Points on a hilly landscape, in no order, each with its height.
A ball rolls from a point to the lowest of its 6 nearest points, and stops where none of them is lower. Distance is the straight distance between rows; heights are no part of it.
vif height 1.39: -30,0,-20,-40,11,-11,-16,16,15,12,19,5,-15,-11,23,14,-24,4,35,-14,2,3,-38,-1
kosar height 1.59: 28,1,9,-33,-42,0,18,-8,4,-20,-39,-32,5,27,-11,-8,-11,13,-8,-1,-35,-7,21,15
zizet height 0.24: 15,-18,30,-15,1,-22,10,17,-26,46,54,-17,23,-5,23,7,-2,-48,28,50,-18,-74,-12,-37
gaf height 0.68: -2,-2,-33,-20,-1,-2,-2,23,7,-3,-19,-4,5,7,1,31,-8,36,25,-11,-1,19,-28,14
Foma height 3.95: -13,2,35,39,17,62,-7,-24,-12,-59,-14,-7,-18,2,-25,-20,45,-46,-3,-13,31,58,-11,46
zete height 2.77: 21,35,15,33,31,44,-24,-10,-32,-18,-27,52,3,-6,5,12,5,24,-61,-51,-13,33,51,0
Notat height 0.61: 15,37,24,-36,7,14,1,-26,-16,-12,-42,8,-5,6,-8,-9,-17,16,-43,-61,-26,21,16,15
vapul height 2.99: 3,31,32,-5,3,15,8,-20,-4,6,-51,3,0,9,-2,-6,-21,21,-39,-50,-15,35,9,17
sepi height 2.05: 0,-2,7,69,8,2,17,-16,14,3,-22,-5,3,21,-18,-12,1,12,-33,-15,24,38,25,16
sirer height 0.78: 1,-7,-24,73,20,-5,17,-12,15,-2,-7,-9,6,27,-19,-8,18,8,-17,-3,26,27,17,11
lir height 2.24: -10,17,31,42,4,9,10,-17,13,5,-40,7,-2,9,-4,-9,-12,24,-40,-39,6,44,21,14
Fotor height 1.68: 3,-9,-3,-19,-40,-47,-17,11,-5,40,15,33,-19,-26,-8,0,0,-8,6,51,5,-44,-2,-46
ruzav height 1.55: 25,-4,-5,-38,-38,4,13,2,2,-18,-37,-32,10,24,-10,2,0,20,12,1,-28,-7,1,17
lop height 2.37: -6,30,35,25,17,18,-3,-20,-3,0,-37,21,0,-4,-5,-10,-9,22,-52,-52,-8,41,29,5
vavop height 1.99: 16,-26,51,-26,16,4,14,30,-24,30,52,-32,44,-24,34,25,16,-26,31,43,-15,-66,-53,-30
Kiluz height 2.11: -32,-18,22,-13,13,5,3,22,30,34,38,-12,-9,-6,54,15,-44,-18,45,-9,0,-11,-30,-10
ziram height 0.60: 12,-15,-11,-11,-63,-32,-7,24,3,17,-17,20,-1,-28,-2,11,9,34,-4,48,-24,-42,22,-39
rafol height 2.60: 3,12,35,44,15,46,-12,-28,-8,-74,-5,10,3,-19,-24,-38,41,-21,-51,-10,16,28,40,15
lunuv height 5.46: 2,-8,-37,52,35,19,18,-19,-12,-25,8,-22,15,25,-23,-10,48,-23,0,0,28,19,0,32
mes height 2.15: 6,11,14,12,-2,8,15,2,7,13,-49,-11,7,26,-6,10,-20,31,-9,-30,-10,37,-4,25
ninu height 2.43: 11,-2,-26,-37,-17,1,1,18,0,-8,-27,-16,7,8,-5,23,0,31,28,1,-14,6,-24,17
famu height 1.69: 22,6,13,-28,-24,13,20,-6,1,-1,-49,-31,4,29,-6,-1,-17,22,-6,-25,-25,12,2,28
Kofe height 1.38: -16,-6,-4,-59,-8,-11,-15,6,-9,14,30,4,-15,-8,16,-3,-11,-34,41,13,-8,-29,-38,-9
kede height 3.56: 3,-13,-15,-41,-39,-41,-16,10,-5,13,15,20,-19,-25,-14,-4,10,-12,11,49,-1,-44,-6,-34
siv height 2.06: -15,-29,44,-22,13,21,7,31,-3,31,38,-19,24,-11,54,27,-12,-19,49,20,-14,-35,-49,-12
gerab height 0.77: 4,-18,20,-37,-6,-7,4,11,-19,40,46,-9,5,-1,24,-1,-8,-52,38,30,-20,-59,-23,-23
zug height 2.61: 4,20,25,59,21,35,-11,-21,-8,-44,-6,29,4,-19,-17,-28,22,4,-66,-22,5,25,56,-3
Guril height 2.38: -28,-11,24,-32,8,5,-7,20,14,34,33,-10,-7,-3,48,13,-31,-30,48,-3,-10,-17,-38,-2
nepo height 0.31: 3,-10,-8,-32,-30,-44,-14,3,-8,34,29,23,-20,-19,-1,-10,-3,-31,15,47,5,-52,-5,-41
Sifuz height 0.96: 19,-23,-18,-25,-59,-25,-1,20,4,-8,-13,1,5,-19,-12,2,13,22,8,47,-23,-36,13,-21
Dizu height 3.51: 2,-8,6,62,15,22,11,-34,1,-30,-14,-14,4,22,-32,-35,42,-30,-19,2,36,31,14,25
sut height 1.70: 15,0,-16,-31,-21,3,12,13,-1,-7,-33,-26,11,23,-3,14,-5,30,22,-1,-22,7,-16,24
Fuzes height 2.79: 15,-14,-25,-51,-43,-26,-13,15,-4,-11,-1,-1,-3,-20,-17,-3,15,5,21,40,-9,-28,-11,-13
vipoz height 2.68: -1,-9,-19,-63,-22,-19,-13,10,-3,-8,13,6,-12,-16,-5,-3,6,-6,28,23,-6,-26,-26,-9
rifaz height 1.31: -23,1,-43,-5,18,-10,-8,15,20,3,8,5,-9,-8,15,25,-22,36,19,-15,13,15,-18,3
mone height 0.71: -34,1,-40,16,37,-26,2,6,34,-2,42,-2,-2,-9,13,3,-20,16,5,-14,31,8,0,-7
vagu height 1.08: -16,5,-49,28,27,-20,2,13,23,1,10,0,1,4,3,24,-10,39,2,-9,22,24,-3,-1
nira height 3.29: -20,3,-39,-24,12,-6,-12,20,13,2,3,2,-5,-6,14,29,-18,32,24,-13,5,14,-26,7
litob height 2.88: 2,-5,-8,58,7,-1,20,-8,16,11,-26,-10,2,28,-9,5,-7,32,-13,-14,16,36,9,14
sez height 3.41: -7,8,45,32,17,58,-12,-28,-12,-74,-14,-3,-5,-13,-23,-32,42,-33,-30,-12,25,48,10,39
vam height 0.90: -27,-1,-51,23,44,-23,10,-4,26,-13,45,-6,9,-7,4,-3,-2,14,-3,-10,35,4,1,-2
tato height 4.44: 1,5,-7,35,6,-1,17,4,14,12,-33,-7,4,25,-3,18,-13,37,-3,-17,3,36,0,19
lavi height 3.31: 7,40,23,-3,24,28,-9,-16,-22,-12,-36,28,-2,-3,-2,-3,-7,25,-58,-63,-19,36,26,10
Zevo height 3.18: 4,-9,-12,71,19,7,14,-25,1,-16,-10,-16,6,29,-28,-20,32,-11,-17,4,33,30,14,19
luze height 1.88: -7,-6,-47,52,21,-11,10,3,20,2,-1,-8,7,19,-9,14,7,32,-6,-1,26,26,10,11
lisi height 1.11: -4,-9,9,-48,-8,-14,-8,2,-9,31,35,-3,-8,-6,17,-8,-7,-50,41,25,-15,-46,-28,-16
falok height 4.04: 42,19,7,67,25,59,-26,-11,-25,-40,-6,54,7,-4,9,7,15,1,-55,-23,-4,26,76,0
gasid height 2.50: 9,26,28,-22,-11,10,14,-17,-2,3,-50,-12,-1,24,-8,-7,-20,16,-21,-44,-22,28,5,22
tenu height 0.94: -43,-7,6,0,20,-8,3,16,41,24,46,-6,-10,-7,44,8,-49,-11,31,-14,13,1,-17,-7
Numef height 3.03: 0,9,9,-19,-55,-46,-20,28,-18,65,-13,50,-10,-37,-9,25,-10,23,-1,46,-8,-35,-10,-48
degi height 3.64: 24,19,21,-42,-22,6,15,-25,0,-14,-41,-23,-2,23,-13,-23,-19,1,-24,-28,-34,-5,26,10
Fevi height 1.32: -16,-11,16,-46,2,2,-4,13,-5,29,31,-8,-6,-4,33,4,-20,-41,49,5,-14,-30,-38,-4
ganug height 1.46: 30,-8,3,-28,-57,-5,17,-8,7,-12,-28,-26,4,16,-8,-10,-6,16,-6,16,-41,-30,36,0
Tupif height 2.53: 9,-9,10,-28,-18,-35,0,5,-16,45,45,10,-9,-5,9,-8,-6,-51,24,42,-6,-61,-6,-37
zesi height 1.56: 27,-14,-23,-47,-36,-8,3,11,3,-19,-23,-17,7,5,-11,10,14,19,17,24,-23,-17,-4,3
Zer height 0.36: -39,3,-15,-11,23,-14,-5,10,35,15,35,3,-15,-15,31,13,-42,3,23,-22,16,6,-16,-7
Nalem height 2.48: -2,31,31,34,25,24,-13,-20,-10,-10,-26,39,-1,-12,0,-5,-4,26,-66,-49,-5,38,39,-1
vip height 2.10: -26,-3,-11,-54,3,-6,-16,14,8,12,22,8,-17,-10,24,8,-24,-13,40,-4,-3,-4,-38,-1
Mibap height 6.30: -4,3,-35,23,10,-7,8,11,13,2,-19,-4,4,16,1,32,-11,43,10,-10,7,31,-13,16
ligo height 1.33: 0,-5,2,-15,-49,-50,-16,13,-10,54,13,39,-22,-28,-7,8,-6,0,4,49,-1,-43,-1,-51
Vuga height 2.41: 11,-3,9,-15,-26,-46,-11,8,-13,57,33,20,-18,-12,4,3,-12,-39,16,45,-2,-57,-1,-50
Duz height 2.27: -4,3,27,61,9,18,5,-37,4,-31,-19,1,0,0,-29,-37,25,-12,-45,-8,24,30,30,8
vinu height 1.12: -26,-3,-53,28,53,-19,11,-11,15,-18,47,-14,14,-7,-7,-12,10,4,-6,-8,38,4,3,7
gub height 3.22: -6,-6,-50,56,36,-10,16,-5,8,-13,16,-16,12,22,-19,-1,21,8,-6,3,28,12,8,11
nofa height 5.27: -5,-6,-12,56,36,50,7,-17,-25,-31,1,-20,4,30,-21,-5,57,-40,17,-11,30,39,-17,46
dosig height 2.57: 6,-8,-31,-59,-15,-8,-12,15,-4,-16,-8,-5,-3,-8,-8,10,7,14,31,11,-10,-10,-28,5
Sesod height 4.14: 32,13,12,59,25,57,-20,-16,-18,-68,8,40,9,-12,-1,-12,27,-10,-58,-14,-3,16,75,5
gimon height 2.44: 0,1,25,52,11,32,2,-38,-4,-48,-10,-6,-2,0,-36,-45,40,-30,-35,-3,31,36,21,23
rar height 1.02: 7,-22,41,-29,6,-1,10,28,-28,31,52,-29,31,-16,32,14,0,-37,30,40,-22,-66,-33,-25
barut height 4.02: 3,-6,-7,-56,-24,-31,-16,7,-7,18,29,11,-18,-14,-5,-16,2,-34,29,36,-4,-45,-18,-25

For each start below, name the point where the ball stops.
Nalem -> sirer
Sesod -> sirer
sez -> sirer

Call two points neighbours if one is among the 6 nearest of the other. Go from one point of each pair to the other, from neighbour to neighbour, staying as low as possible. Name the highest point that can't be avoided.
ziram / nepo -> ligo
nepo / Notat -> famu
Zer / zizet -> vif
gaf / Zer -> rifaz
